Points, in no order, along strands that fork, close into loops and pass close to each other.
In the rows, 128 means zero.
Two points are linked if the straight distance between their rows is under 181.
nem: [124  91 143 111 146 171  97 167 131 109 127 160 117 108 125 118 146 151
 186 134 131 142 109 112 120 122 117 129 108 101  96 114 142 164 175 129
  69 138 163  86  76 148 165 186 145 105 102  98 172 154  41 124 161 131
 159 124 141 124 142 106 166 123  94 112 150 128 134 130]
Tamus: [ 62 111 156 133 152 145 172 142 181 115 130 124 117 127 131 121 139 118
 110 114  68 149 147  79 142 110  90 137 113 125 120 164 114 128 131 152
 114 166 124 169  81 180 132 157 126 136  90 132 179 123 131 140 112 139
 168 154 114 179 123 141 101 168 127 121 151  99 118 151]
gekaz: [198 125 138 117  89 121 107 119 106 162 118 156 120 171 142 149  96 102
 158 127 174  97  77 139 121 142 159 127 147 132 111 127 109  92 123  86
 139  92 130 124 165 162 128 134 144 126 156 142 120 139 109 125 104 126
 109  91 146  87 100 116 154 131 177 131 111 130 143 109]
sata: [134 160 144 112 147 157  93 132  84 102 133 169 123  81 123 127  90 114
 127 159 148 124 127  97 123 123  73 111 107 116  92 105 158 177 172 145
 101 193 103   6 125  34 157 144 163 158 154  84 146 141  62 114 184 124
 144 160 163 125  97  91 158 102 119 114 149 112 152  93]
peka: [105 147 113 143 145 130 144 106 122 130  76 108 148  99 140 128 106 119
  40  87 123 147 176  88 160 120  99 119 139 137 138 116  79 110  85 130
 162 166 101 106 110  88 120 102 115 151 136 144 102 109 157 144 164  89
 107 168 113 162 110 166 125 117 150 146 162 110 151 115]
Tapu: [213 126 125 135  97 110 113 142  72 144  87 174 113 158 125 123 105 131
 122 116 162  89  88 156 150 151 166 143 134 122  87 119 115 115 143  98
 115  95 147 121 181 103 148 133 151  81 131 118  91 139  86 148 130 131
  90 115 147 101 139 121 168 132 167 147 122 173 145 106]
murov: [100  54 162 114 122 180 144 158 158 106 130 138  94 134 144 129 134 100
 153 111  99 146 104 109 160 145 132  96 115 156 117 133 200 147 136 150
 146 138 123 119  96 174 105 195 170 199 111 119 158 157  53  93 135 151
 149 127 140 126 163 176 114 107 137 151 115  90 120 193]
puguz: [130 171 108 152 120  98 118  85 112 137 110 111 108 118 100 140 150 147
  83 139 148 103 140 120 131 114 136 148 124 133 148 135  61 140 107 105
 107  97 141 175 154 138 154 108  92  72 112 132 121 115 170 149 127 128
  86 130 117 153 140 121 124 109  87 152 130 171 140 109]
keseg: [100 138 131 138 163  99 132 135 140 118 171 150 168 116 106 121 118 140
 127 129 163 140 163 114  75 119 126 122 139  99 129 133  44 103 114 142
  76 124  96 138 120  56 178 111  91 141 119  78 129 133 152 167 130 145
 168 125 124 118 100  81 119 170 123  92 149 142  77  71]
Rana: [ 99 147 135  99 118 152 122 132 135 121 159 141 136 116 145 101 110 118
  89 133 113 152 162  95 133 143 106 143 112  97 109 143 136  94 123  99
 110 165  98 137 137  64 156 125 107  86 126  81 132 139  75 176  93 156
 177 144 129 126 100 101 117 147 145 118 111 131 120 113]
rozu: [167 143 118 113  80  93 126  74 157 138 128 114 122 142 114 166 145 118
 149 167 103  96  59 159 122 106 164 168 157 123 151 166  91  88 100 127
 114 108 134 189 219 194 120  90 115  66 165 168 129 105 152 153  97 161
 128  91  96 104 113 101  90 132 109 132 117 121 133 121]
karig: [ 97  43 152 113 149 184 157 175 169 101 131 146 110 153 142 131 156  98
 166  98 116 120 123 115 148 138 128 134  94 118  99 151 172 107 146 152
 110 139 143 146  71 200 125 218 144 169  84 122 149 155  51 103 106 158
 170 118 133 130 145 163 138 153 159 139 117  89 117 172]
togob: [ 98 134 155 129 150 126 127 142 158 122 134 124 131 122 118 125 125 148
 151 126  95 153 130 110 117 116 103 120 117 128 134 121 108 159 131 144
 126 134 118 129  79 154 133 136 127 147 107 135 174 123 151 122 127 126
 135 136 109 157 118 125 129 134 105 108 135 118 121 150]
tulit: [123 184 118 148 118 109 105 100 118 145  98  86 104 130 116 144 125 134
 140 143 130 116 127 147 148 115 122  96 117 169 142  97 116 175 135 132
 156  96 132 114  94 146 115 125 128 136 131 188 123 113 189  76 151  84
  75 133 126 130 112 142 127  92  91 122 123 112 150 128]
gira: [ 72 124 123 166 170  98 168 130 152 134 128 137 150 101 115 129 117 111
  88 107 124 124 166 109 104 113 100 101 131 136 155 170  62 134 108 145
 109 136 140 184 104 166 149 118  94 134  80 106 160 100 178 129 120 133
 128 128 140 166 126 129  90 165 120 127 169 145 116  94]
pogi: [110 108 150 106 162 164  96 158 162 120 166 146 135 125 128 125 129 134
 215 152 138 153 121  85  90 100 116 110  93  98 110 130 142 135 171 143
  78 122 147  74  44 150 153 164 138 135 131  99 177 121 105 112 130 130
 178 113 152 112 105  89 140 109 108 106 122 117 100 119]
zusef: [191 110 135 114 115 154 101 154 121 125 122 140 127 167 154 152 122 131
 204 126 141  90  71 180 140 146 176 110 164 144 123  86 163 139 111 146
 160 113 133 108 147 174  88 140 199 177 140 156 130 132  99 106 148 122
  90  91 130  69 137 157 153  96 121 113  97  88 140 179]
Fim: [154 123 120 122 120 127 117 120 130 149 110 108 129 152 152 156 137 124
 168 132 128 101  95 165 151 136 164 131 156 161 151 105 127 133 114 152
 172 118 136 125 147 180  70 122 173 176 155 181 110 119 151  98 131 110
  81 111  98  99 120 180 140 107 124 104 105  82 154 180]
Lur: [ 75 155 144 138 130 107 151 121 159 128 152 121 152 117 103 132 115 106
 101 148 100 139 137 119 116 116 104 122 133 115 152 153  61 124  99 137
 103 154 113 178 138 159 148  99  99 105 110 125 173 118 176 167 111 168
 150 130 106 145 100 100  68 172  98 101 146 140 111  94]
Levut: [155 170 110 130 106 139  95 100  97 149 101 123 117 133 120 146 108 123
  34 143 124  95 129 115 165 158 121 169 133 126 104 114  72 119 103  91
 128 143 117 102 191 102 127 113 128  91 161 150  79 128 104 163 146 130
  87 163 107 115 106 150 128 108 151 149 146 139 166 110]
rovi: [ 92  74 133  93 189 157 149 195 141 110 163 143 181 122 108  94 158 170
 172 103 111 177 172 121  87 132 131 129 120 106 110 101 185 143 152 180
  90 142 147 102  88  72 116 146 156 151  98  70 157 158  81 124 148 134
 181 155 146 135 144 129 125 137 114 102 150 131  95 163]
zirum: [ 84  79 129 150 145 118 204 134 145  99  96 116 125 122 162 116 140 143
 137 110 124 147 154 133 132 119 135  82 111 171 156 151 168 132 103 155
 172  98 144 124  68 170  73 158 145 227  97 151 126 137 180  66 138  96
 126 124 157 159 174 159 105 124 148 158 123 108  98 175]
Loko: [135 102 156 120 132 142 141 150 151 101 146 146 150 159 119 113 153 143
 179 106 111 135 114 134 107 124 146 170 148  87 114 113 109 111 136 134
 101 161 114 153 128 144 142 144 136  88 107 111 144 149 111 172 120 146
 178 134 100 107 105 111 119 169 132  91 121  97 123 125]
mulub: [ 91 173 133 135 148 122 116  89 132 131 142 148 140 112 106 132 109 133
 110 180 187 125 162 101  94 146 130 133 128  83 102 137  33 109 104 109
  55 109 101 134 134  63 180 107  95 111 137  97 118 141 129 174 124 137
 154 149 119 135 121  58 129 164 119 131 127 144 111  67]
koza: [102 116 132  93 172 164 128 167 137 107 158 166 155  89 116 108 129 137
 157 124 132 164 156  96  89 111  91 125 105  98 102 110 160 153 163 177
  93 181 123  56  75  43 151 140 142 142 118  70 166 133  56 135 153 137
 191 158 140 135 112 102 144 118 126 105 155 123 111 126]
lida: [126 141 126 119 120 133  90  91 101 138 109 118  75  95 128 137  96 115
 122 132 165 117 136 128 151 119 101  84  84 145 112 108 155 191 202 101
 111 104 144  77 110  88 163 160 112 117 128 144 119 134 124  72 158  87
  88 133 184 165 142 100 150  94 113 164 154 153 141  95]
seg: [134  93 102 134  97 133 149 141 113 120 133 115 125 132 155 117 140 110
  46 100  68 137 139 152 178 157 115 157 145 138 146 152 190  85 101 102
 166 158 106 177 190 144  90 101 110  81 152 120  81 126 108 161  80 145
 131 137 103 111 140 173  99 156 144 162 105 141 154 169]
rufas: [141 136 109 134 127 136 113 142 118 111 110 147 120 115 104 116 147 171
 113 123 115 125 103 134 117 128 133 159 125 110 108  75 118 178 150 137
 100 168 142  66 141  90 151 105 157  91 125  92 132 150  87 160 179 130
 118 154 122 154 118 124 155 113 108 112 149 143 146 126]
bepot: [152 112 115 131  79 133 157  92 150 110 113 121 140 153 155 178 137  83
 145 143  94  95  73 138 157  97 133 152 141 139 152 161  80  89  84 155
 167 146 118 166 179 234 105 113 134 125 116 191 139 106 156 135 103 134
 106 114  95 127 104 143  92 153 131 133 114  66 165 130]
vanuz: [159 114 146 128 146 127 105 154 161 106 145 125 147 162 113 108 188 197
 219 127 104 130 103 189  97 111 197 153 140 114 138  79 145 150 128 169
 110 119 132 159 139 160  95 119 155 118 128 135 166 137 140 154 136 154
 126 106 110  92 150 132 132 116  77  91 114 129 124 184]
gigu: [139  86 147 107 127 174 102 175 125 102 132 139 109 119 122 125 148 149
 172 128 113 142  98 137 126 145 133 127 113 132 116  95 186 192 167 157
 104 136 158 101  98 141 111 168 174 147 104 101 166 158  45 115 182 144
 136 146 146 126 157 143 148 105  90 117 151 120 139 176]
dalan: [163  87 148 117 115 139 126 144 142 108 147 127 135 167 136 116 151 149
 201 122 138 117  96 167 118 122 171 142 132 110 138 128 173 131 136 138
 114 102 147 169 142 186 117 146 143  96 110 115 137 161  95 136 107 148
 132  94 133  94 159 133 149 124 111 133  89 133 129 170]
viga: [181 132  98 139 106 113 138  97  94 170  89 130 117 145 142 161 119  83
  68 105 179  82 118 127 150 139 140 140 132 130 118 183  99  69 108  77
 162  94 153 161 164 150 139 136  95 110 148 149  84 133 113 123 107 117
  86 123 173 118 137 142 110 136 180 204 136 158 163  80]
mogu: [141 117 159  92  94 149 104 129 118 138 150 117  87 108 136 113 100  92
 142 160 132 145  92 111 152 140 108  87  92 141 116 152 200 159 148  87
 134  87 157 124 117 140 145 164 117 123 139 122 136 127  90  87  83 139
 143  98 166 129 169 121 139  98 135 149  95 157 108 153]
dezor: [157  91 156 105 108 159 103 149 131 122 143 138 107 143 149 128 124 121
 193 135 152 116  81 125 132 133 130 111 109 129 110 145 179 156 136 116
 120 105 151 130 111 191 139 187 139 118 114 117 143 154  69 106 117 137
 135  84 165 108 160 132 157 116 116 145 104 139 122 161]
gar: [128 157 100 131 116 102 138  78 111 171 129  72 119 117 102 112 156 138
  66 104 120 133 155 166 133 140 155 124 135 151 166 133 162 137 123 114
 151  86 152 142 179  90  94  83  99  89 162 134  67 107 178 122 125 137
  94 131 110 142 159 165 117 109 121 157 109 166 124 149]
rure: [144 107 112 115  87 135 153 135 128 121 136 143 131 156 156 114 125 107
  91 109  88 112 120 139 168 143 115 182 147 110 123 151 143  69 106  82
 137 163  97 192 180 159 128 116 103  66 140 115 112 136  97 174  79 153
 156 144 113 108 106 132 103 164 141 137 124 114 145 124]
sufud: [136 108  94 128 119 112 141 113  84 146  97 138  99 122 131 123 127 103
  39  82 176  92 164 104 162 140 123 114 122 135 119 182 127  84 140  81
 155 100 169 159 135 107 142 160  84 100 129 115  75 110  90 111 121 109
  88 129 176 150 175 143 142 132 178 206 138 192 144  98]
Viki: [113 124 131 119 145 166 106 148 109 111 104 158 105  86 149 123  98 100
 103 120 131 141 139  80 148 127  78 108 102 117  98 100 135 152 157 131
 139 177 120  40  89  79 145 175 169 171 124  88 140 135  68  99 172 105
 143 142 143 154 115 130 154 116 143 121 161 114 144 103]
fale: [101 145 101 152 128 101 153 115 136 131 111  96 130 112 114 115 160 147
  73 104 101 138 163 135 129 111 123 139 128 149 166 143 111 144 108 143
 146 108 137 166 143 140 110  84  94 115 120 122 117  93 185 134 129 127
  96 142 119 173 153 156 110 116 103 160 125 156 134 148]
vodon: [161 168 157  96 116 127  84 119 140 149 173 118 140 133 105 127 163 150
 158 169 110 130  86 164 101 171 147 143 168 143 140  97 161 143 127 131
 135 143 127 122 158  98  89  78 148 106 189 157 118 122 137 140 132 148
 121 105  85  93 119 132 126 100 120  75  92 100 121 162]
Vop: [149 149 123 107  98 129 119 119  81 154 145 142 111 132 135 138  75  84
  47 129 136 134 128 121 152 173 123 103 126 124 114 176 159  87 118  72
 145  93 133 147 190  67 145 120 110 105 168 123  94 120  94 130  81 156
 119 122 158 108 128 116 133 137 186 164 118 165 115 116]
sela: [129 162 140 130 162 110  96 146 141 122 132 105 145 131 112 126 138 156
 184 159 108 131 123 158 117 129 129 104 149 162 154  89 150 167 117 161
 134 128 115 111  87 104  95  92 157 204 154 160 151 117 206  92 150 111
 106 145  84 100 115 124 105 102 103  63 119 104 107 149]
Nirer: [ 93 106 141 111 143 180 142 163 139 108 111 152 114  90 157 101 131 129
  96 116  85 160 160  90 153 145  83 128 111 121  96 117 152 129 135 134
 142 182 121 101  88  98 130 159 148 142  98  95 145 125  54 133 143 134
 169 152 117 159 140 144 136 139 151 125 145 112 133 145]
fide: [166 137 109 134  90 136 111 109  94 157 103 126 110 121 139 141  99 113
  50 134 125  97 103 112 189 151 118 164 135 134 124 161 115  99  94  73
 142 120 125 157 177 154 135 124 108  69 143 147  95 117  96 154 107 131
 103 134 135 118 124 146 133 122 146 178 123 151 174 104]
moga: [ 57  91 124 146 159 101 199 129 169 115 128 132 138 100 141  95 159 123
  88  87 105 147 188 119 107 113  94 100 127 154 162 187 133 126 114 154
 131 121 141 186  90 152 114 132  95 150  86 121 126  94 188 100 117 123
 143 136 147 190 172 144  91 149 134 154 151 148  99 147]
Lon: [121 126 136 130 173 102 115 163 140 111 151 107 159 140 135 117 125 152
 198 132 142 145 144 149  90 101 141  99 132 138 154 109 170 147 124 151
 128  90 137 115  67 117 101 102 141 205 123 133 157 134 209  88 126 111
 122 124 143 100 138 124 132 111 131  90 112 125  92 137]
Milar: [154 204 142 120 130 106  63  98 127 146 139  98 103 119  92 136 151 168
 162 193 123 107  97 165 124 149 139 134 148 160 131  83 141 182 150 129
 132 133 124 112 135 108 101  88 148 117 189 187 131 101 165 116 147 132
  80 136  91  96 102 134 129  84  90  83 113 108 144 151]
raser: [ 82  92 133 118 179 129 179 180 162 113 146 120 183 130 124  92 138 167
 142  82 104 192 179 115  93 124 116 123 126 121 131 113 149 136 125 173
 113 138 126 126  84  71 109 121 139 194  96 101 140 136 156 118 138 115
 166 146 123 163 133 134 108 153 138  98 139 136  90 160]
gitod: [149 151 147  87  90 137 114 104 102 170 145 123 104 117 129 131  82  73
  94 151 162 146 116 119 164 144 107  84  93 132 123 173 201 123 133  74
 149  75 142 120 153 109 143 129 123 117 171 152 115 105 130  82  72 140
 108 103 176 117 148 117 134 100 183 174  92 165 112 135]
Namo: [102  83  90 155 141  86 213 132 134 103 118 109 167 135 148 111 171 119
 103  79 105 127 181 151 110 114 132 110 156 160 164 177 127 102  91 155
 164 109 143 175 134 164  85 102 106 174 102 131 106 130 214 109 136 125
 114 125 132 156 169 174  86 149 149 145 131 120 108 142]
Vupo: [125 143 123 122 114  89 148 101 132 136 153 111 111 139 111 114 149 147
 134 146 145 141 139 148 101 124 136 129 132 125 162 169 180 141 143 120
 130  76 169 187 147 144 139 118  93  83 108 117 124 120 151 128  95 147
 110  83 148 157 183 112 135 124 108 157  89 181 120 152]
pil: [ 98 125 115 152 131  91 169 122 121 106  98 103 126 128 165 138 123 117
 175 134 155 116 152 152 120  95 132  67 114 173 169 153 159 145 113 156
 170  70 155 137  71 186  97 135 131 199 116 181 135 121 212  45 132  91
 104 115 160 124 162 144 127 119 124 137 120 112  85 149]
Gif: [140 147 116 159 124 128 123 105 119 140  89 134 126 133 129 173 108 125
 105 131 133 106 109 109 136 107 140 163 146 121 126 119  20  99 102 123
 145 146 110 121 145 171 136 114 128 136 136 149 125 109 145 158 148 119
 108 136  81 121  80 141 128 150 136 119 153  98 161  75]
Zef: [167 124 167 122 137 139 102 137 145 121 163 139 164 169 129 136 143 136
 215 131 129 144  86 132 101 115 170 138 166  89 116 101 114  97 109 139
 100 145  91 136 135 145 135 125 151 116 141 136 173 130 124 163 122 139
 169  99  95  68  92 100 128 135 139  74 108  73 119 117]
vona: [102 101 147 114 154 133 127 154 158 122 160 117 130 131 127 123 127 135
 197 135 131 173 135 101  91 103 119 101  99 129 133 119 164 141 144 151
 125 115 143 112  55 142 127 150 138 194 118 119 168 132 138  95 121 127
 150 122 150 123 137 127 126 122 125 112 124 126 100 147]
nulaf: [131 148 101 118 111 100 143  95 109 161 165 100 115 125  98 110 138 136
  89 113 149 144 161 162 112 149 153 124 127 120 164 162 186 116 129 103
 146  77 156 169 176  62 148  89  83  69 134 105  82 116 145 144 110 142
 113 109 139 154 177 124 134 127 123 164 103 205  87 146]
Bepez: [ 93  77 126 116 179 124 175 165 152 127 172 135 166 146 133  93 157 145
 154  88 136 158 183 119  74 111 127 125 123 107 128 145 131  98 144 158
 104 119 147 163  88  96 147 139 103 157  88  67 122 122 148 122 102 136
 180 115 149 148 143 121 126 176 145 110 137 156  82 115]
det: [179 105 146 124 145 150  82 153 131 129 143 140 153 176 143 139 132 128
 241 131 158 121  81 154  98 133 183 114 158 113 112  86 137 120 123 143
 130 124 124 101 117 160 108 141 181 165 129 130 152 132 112 127 134 110
 138 101 120  50 115 125 158 108 137  96 115 102 117 146]
pilup: [100  92 111 123 121 113 147 119 110 133 111 131 102  94 148 102 133 115
  46  84 127 140 165 116 161 147  97 117 119 159 141 184 182 107 122  84
 166 125 144 168 132 133 117 140  79  96 129 121  85 112 109 123 104 121
 124 131 154 165 192 148 127 134 151 192 121 179 131 137]
Nom: [118 172 133 108 154 139 113 136 113 126 169 165 160  93 100 116 100 117
 144 149 163 143 146  87  95 128 105 119 101  90 103 113 144 133 141 162
 103 172  97  29 112  12 161 117 141 152 154  77 125 132  74 140 144 131
 168 145 145 114  87  77 148 104 128 110 123 122 121  98]
sed: [153 146  99 166 133 121 111 127  94 143  84 137 125 137 110 139 133 143
  64  96 138 103 135 121 144 136 135 166 136 117 121  79  50 129 126 137
 133 164 120  65 156  84 131 113 145 115 145 119  78 131 118 159 194 110
  96 148  99 132 104 168 152 124 152 124 168 124 170  90]
Lazi: [124 182 104 156 140 119 105  83 113 148  98 103 120 112 102 149 113 131
  65 113 154 112 162 125 156 131 116 126 130 157 125  77  85 154 151 141
 123 134 103  59 139  53 136 124 135 117 146 165  71 133 159 115 179  83
  73 160 125 135 103 149 142 103 121 130 171 122 160  93]
loz: [126 186 118 153 148  61 126  96  97 147 107  79 128 136 125 149 122 111
 161 137 133 105 153 164 124 112 136  83 142 190 168 123 132 146 130 147
 145  70 136 135 115 126 102 110 127 165 150 198  99 110 252  54 140  88
  81 132 129  88 111 142 123 109 125  92 128 122 114 110]
savu: [156 119 141 118 125 154 108 163 139 114 149 129 134 141 103 109 176 185
 162 139  86 139 106 182 128 152 172 149 141 127 139  78 191 175 142 152
 125 134 141 127 165 133  68  94 180 107 138 124 146 149  94 145 153 161
 125 131 100 115 152 146 132  93  89 111 110 136 134 198]
voli: [137 145 142 119 115 142  65 129 103 114 115 116  86 109 128 139 120 139
 179 148 140 122 108 144 122 111 109 101  94 144 105  94 172 224 194 121
 113 134 144  72  67 126 140 151 153 152 130 142 154 140 116  73 175  89
  98 138 179 150 133 109 148  97  75 145 137 119 145 138]
dode: [149 167 145 116 111 152  85 119 118 143 132 133 120 133 130 135  92 125
 154 167 146 125  97  91 119 126 102 130 122 106 106 100 108 142 136 108
 125 145 107  88 114 129 147 135 144 127 139 144 148 139  99 136 119 126
 131 106 129 113  96  89 155 114 125 121 107 102 147 102]
rapot: [122  63 138 114 137 173 150 174 155 113 110 166 109 145 166 110 157 109
 152 107 127 112 113  97 158 122 106 138 116 119  85 139 116  84 154 113
 111 147 134 142  86 183 158 209 121 123  78 107 136 143  51 127 125 146
 185 118 130 130 126 121 166 162 153 117 130 110 130 122]
Lem: [157 127 106 130 130 108 136 143 110 127 143 122 125 131  85  96 172 196
 152 119 113 131 131 198 106 140 181 147 124 128 143  74 187 178 164 146
 124 114 166 122 162  91  95  88 140  93 134 102 119 151 135 147 153 138
  99 133 126 146 175 144 137  89  75 133 114 185 128 179]
tem: [ 92 136 152 135 128 126 150 117 161 110 153 132 153 154 137 139 104  88
 135 152 102 151 116  89 125 104 110 145 142 106 131 148  78  96 113 125
 115 173  93 152 141 149 143 113 113 138 122 136 165 121 136 159  87 150
 180 129  95 126  77  95  76 184 137 100 145  83 118  95]
kiz: [141 108 117 154 117 102 167 108 132 135 105 113 122 148 171 157 115  79
 166 126 171 112 115 131 125 115 126  84 119 146 152 159 136  99 116 142
 183  96 140 131  91 205 107 145 130 199 118 160 132 119 178  66 103  85
 115  90 173 125 143 148 145 141 172 134 118  99 114 133]
bope: [110 156 115 106 115 129 126 103 112 138 140 148 122 108 128 114 118 136
  63 152 142 123 150 125 130 174 127 142 116  96 102 161 126 104 116  63
  89 122 110 162 163  56 188 126  75  57 117  91 102 147  64 177  89 148
 163 153 127 137 133  83 133 153 137 161 120 175 111  95]
mitu: [159 108 110 141 117 126 133 136 122 131 103 117 129 139 131 133 144 148
 113 106 107 117 107 164 143 137 163 153 148 136 132  89 112 113 119 144
 168 142 134 122 180 144  74 111 155 137 136 137  82 114 138 139 147 126
  99 131  89 119 127 176 144 105 135 115 121 118 157 167]
fofut: [117 196 139 155 154 141  72 108 117 134 139 134 119 108 108 148  89 133
 166 184 155 131 124  95  98 110  97 123 111 116 107  98 103 176 169 133
 104 146  83  48  84  94 154 123 149 149 145 149 163 129 140 121 139  99
 117 140 143 114  77  74 154 102  94  99 129  88 139  68]
ros: [112 195 136 147 143  79 107 130 122 140 145  93 140 105 102 135 116 135
 154 163 116 112 136 171 111 129 118  98 132 169 172 119 106 159 121 153
 116 106 127 144 104 109 110  81 136 143 163 179 146 102 240 100 145 123
  99 142 101  90  88 134 108 119  98  56 132 123  99 107]
votu: [108 184 117 152 142 121  99 104 113 130 120 117 112  91 106 153  93 132
 120 133 153 128 162 103 118 118  81 114 105 140 121  90 108 167 161 145
 118 140  78  45  90  35 144 117 136 163 142 158 109 128 182 100 168  80
 108 164 148 132  91 105 142  98 108 116 160 108 138  82]
Mev: [125  88 117 149 137 110 179 151 141 113 117 110 151 147 154 114 151 142
 137  97 130 131 141 168 115 133 155 120 146 153 153 123 159 112 115 161
 171 118 147 139 116 160  78 122 142 197  99 139 101 144 181  95 128 113
 112 112 122 143 165 167 123 130 135 136 113 115 121 174]
Zufaz: [113 146 158  99 117 162 121 119 152 140 160 116 130 125 143 130  97  82
 115 168 104 157 112  74 146 124 107 125 137 116 117 143 148  96 108 102
 139 159  89 135 134 125 128 125 124 119 144 127 152 132 107 155  74 154
 183 129 119 119 104 106 105 149 163 112 106  90 123 136]
dise: [124 178 122 127 132 122  91  83 105 141 121 134 110  94  94 120 111 148
  68 163 170 104 148 112 144 161 134 140 102  91  93 136 107 152 130  88
  62 115 124 110 161  43 189 130  93  66 133 115  90 154  80 167 138 122
 106 155 139 166 142  75 149 110 110 170 146 180 131  88]
Sab: [134  80 141 114 122 166 122 160 125 117 145 120 117 131 134 118 135 130
 154 129 112 157 112 147 137 150 142  89 134 148 127 103 213 180 133 148
 146 114 138  97 109 132  88 152 180 191 130 115 140 165  85  99 155 135
 125 137 152 121 164 152 114  96 113 143 110 114 118 195]
fipeg: [ 86 104 125 132 134 166 146 140 150 110 107 130 125 120 149 112 139 135
  73 106  74 137 154  84 154 129  97 166 116 105 115 142 112 112 119 106
 132 192 106 150 113 142 142 155 109 109  94 117 142 127  87 163 120 138
 160 151 112 174 124 148 122 166 136 137 146 116 152 132]
pir: [131 149 139 132 114  97 124 106 143 136 154 125 126 153 119 139 123 124
 161 148 143 127 117 134  95 113 142 133 137 116 144 158 111 111 120 119
 114  95 137 183 137 168 148 116  95  88 123 119 155 122 156 143  95 155
 149  81 131 123 139  87 125 139 108 119 108 146 115 118]
rafun: [135 205 126 124 105 127  74  87 114 142 128  93  97 111 107 130 122 155
 122 152 124 120 118 146 133 130 121 129 114 148 126  92 134 189 155 110
 125 112 131  93 134 110 135 103 124  91 153 165 128 126 150 123 136 109
  81 132 128 152 127 122 124  72  86 129 122 142 149 128]
pezer: [127  80 120 138 131 142 152 156 140 124  94 175 140 153 179 133 129 112
 119 111 138 108 118  97 137 111 118 146 143 102  94 146  58  49 134 100
 135 178  97 147 109 167 165 181 115 132  95 103 129 135  81 152 130 135
 177 125 105 138  94 111 129 193 165 136 154  98 139  72]
bori: [ 90 145 133 149 128 129 147  95 130 148  95  97 123 107 151 151  91  85
  65 126 106 147 134  70 168 109  98 103 133 143 143 150  76 107  91 128
 176 155 103 122 100 154 105 116 118 168 129 172 148  92 169 116 119  94
 123 154 118 149 112 136 100 130 159 143 148  84 139 103]
manul: [156 103  95 138  98 101 166 110 151  98 123 128 143 150 119 152 152 119
 138 126 108 104  99 153 137  91 147 175 166 110 141 165  50  66  93 149
 136 141 119 187 195 193 132 107 123  88 128 144 123 119 160 150 110 156
 134 115  97 107  97 124  65 156 115 130 142 105 149  97]
Vimod: [182 103 129 121  96 123 147 124 140 147 129 128 127 180 166 167  95  67
 183 131 162 107  83 129 119 116 148 106 140 126 132 152 135  73 117 128
 175 100 132 136 140 194 110 131 136 161 130 152 132 128 127 106  84 125
 131  73 152  99 129 130 130 146 176 144 105  97 125 129]
luv: [151 119 116 141 101 140 136 117 129 122  91 165 131 150 155 159 103 126
 103 144 136 113 109 104 142 118 146 171 161  98  93 125  34  55  91  96
 114 161  86 154 168 144 154 127 113 119 135 122 133 137  91 170 134 132
 163 143  90 115  80  97 107 177 152 134 150  89 158  64]
risok: [152 104 119 133  83 172 126 148 122  98  93 170 110 123 149 121 126 131
  87 120  68 108  94 125 196 143 117 183 126  97 111 111 119 114  99  94
 117 173  90 151 183 165 142 137 146  66 122 123 126 133  66 180 112 153
 147 158  94 102 104 153 133 141 130 130 115 121 169 116]
fonol: [120 114 113 173 122 118 147 116 128 124 107 128 138 135 146 163 106  89
 116 125 137 120 124  91 134 102 115 121 138 134 135 154  58  88 109 140
 164 138 116 144 108 203 126 134 108 167 107 144 147  98 165 126 116 106
 123 124 116 136 105 122 116 155 156 126 159  93 147  86]
fol: [108 117 134 110 184 105 130 155 134 130 178 147 170 129 107 103 130 146
 175 120 170 153 164 115  67 113 129 123 110  95 124 116 118 110 148 154
  99 114 134 103  95  44 164 120 111 149 118  69 126 130 145 138 128 124
 165 119 149 127 125  96 143 140 124 108 135 162  80 106]
fogi: [105 156 124 106 132 136  99 101 109 134 107 132  93  69 105 106 115 135
  70 137 136 124 144 105 152 139 106 125  89 123 116 136 141 191 168 103
 100 126 154  94 121  72 175 147  99  77 124 110 122 145  88 136 160 103
 102 148 155 193 150 103 159 107  83 166 156 174 146 117]
vene: [133 111 131 126 130 136 132 159 129 104 136 158 152 128 101  99 155 186
 154 124 109 145 134 152 103 131 153 164 129 102 121  97 135 142 150 128
  94 147 129 137 150 105 131 116 132  56 114  90 137 140  92 183 133 141
 147 139 112 135 133 125 150 134 110 107 122 153 137 144]
losu: [136 133 106 161 122  95 159 128 117 138 102 103 153 140 125 140 147 132
 101 100 122 111 132 152 124 124 142 154 164 158 153 109  73 105  99 159
 160 129 130 122 145 137  91 100 129 166 140 153  88  99 204 118 160 107
  92 135  87 124 103 175 117 125 138 101 149 112 136 132]
zeg: [101 155 125 145 144  66 145 110 128 157 153  91 152 106 110 146 109 106
  98 137 128 128 149 144  98 116 118 104 142 164 167 146  86 119  82 149
 139 102 124 148 130 102 122  84 105 156 146 152 120  90 234 111 120 128
 118 123 121 108 104 123  94 140 134  80 145 135  87 101]
mivaz: [113  92 129 127 105 142 161 136 118 126 128 116 118 124 144 108 149 122
  67  90  93 149 168 151 166 165 116 125 128 155 152 148 225 130 124 108
 159 114 130 156 162 148  87 128 113  96 132 119  86 137 109 130 100 148
 132 134 128 147 178 164 117 141 132 176  96 160 125 184]
zukoz: [168 108 111 136 104 115 126 147  99 127 117 138 135 149 123 108 131 133
 125  95 145 114 119 155 122 137 158 132 132 131 116 106 147 127 156 114
 148 120 153 122 152 114 118 126 135 115 122 113  97 133 106 134 140 107
  96 112 138 123 146 151 156 115 140 138 124 158 137 142]
Dogo: [149 179 114 131  97  92 112  76 122 144 139 112 115 137  91 150 144 156
 120 170 146 110 107 156 111 127 178 169 134 124 140 144  87 113 116  95
  92  92 138 179 192 145 150  96  99  52 153 146 122 128 161 153 107 163
 106 101 103 121 128  96 132 112  98 140 108 173 116 114]

A tip is a point with one link. Name the tips that can be reached along the links from each point below, in the order of the rows.
sata | peka, mulub, vodon, zeg
Namo | rufas, voli, losu
Lazi | dode, risok
vanuz | Vop, Lem
nulaf | bepot

A fork is a point with three links, a tip a point with one. Leave the first point through the second and follow the links. Name the first fork or tip that comes.
seg, mivaz | dode
raser, rovi | vona
Vimod, kiz | voli
sed, Levut | risok
tem, Lur | mitu
vona, pogi | peka
Tamus, fipeg | mulub

Name the points in between on the shortest way along the links from the first point to the second, in order.
voli, vene | lida fogi dise bope Rana Zufaz tem Lur gira moga Namo Mev zirum pil kiz Vimod gekaz Tapu zukoz mitu Fim zusef det Zef Loko
raser, ros | rovi koza Nom sata Viki Nirer fipeg Tamus togob vona Lon sela
koza, bori | Nom sata Viki Nirer fipeg Tamus togob vona pogi nem gigu Sab murov karig rapot pezer luv Gif fonol
fofut, risok | votu Lazi sed Levut fide viga sufud pilup mivaz seg rure
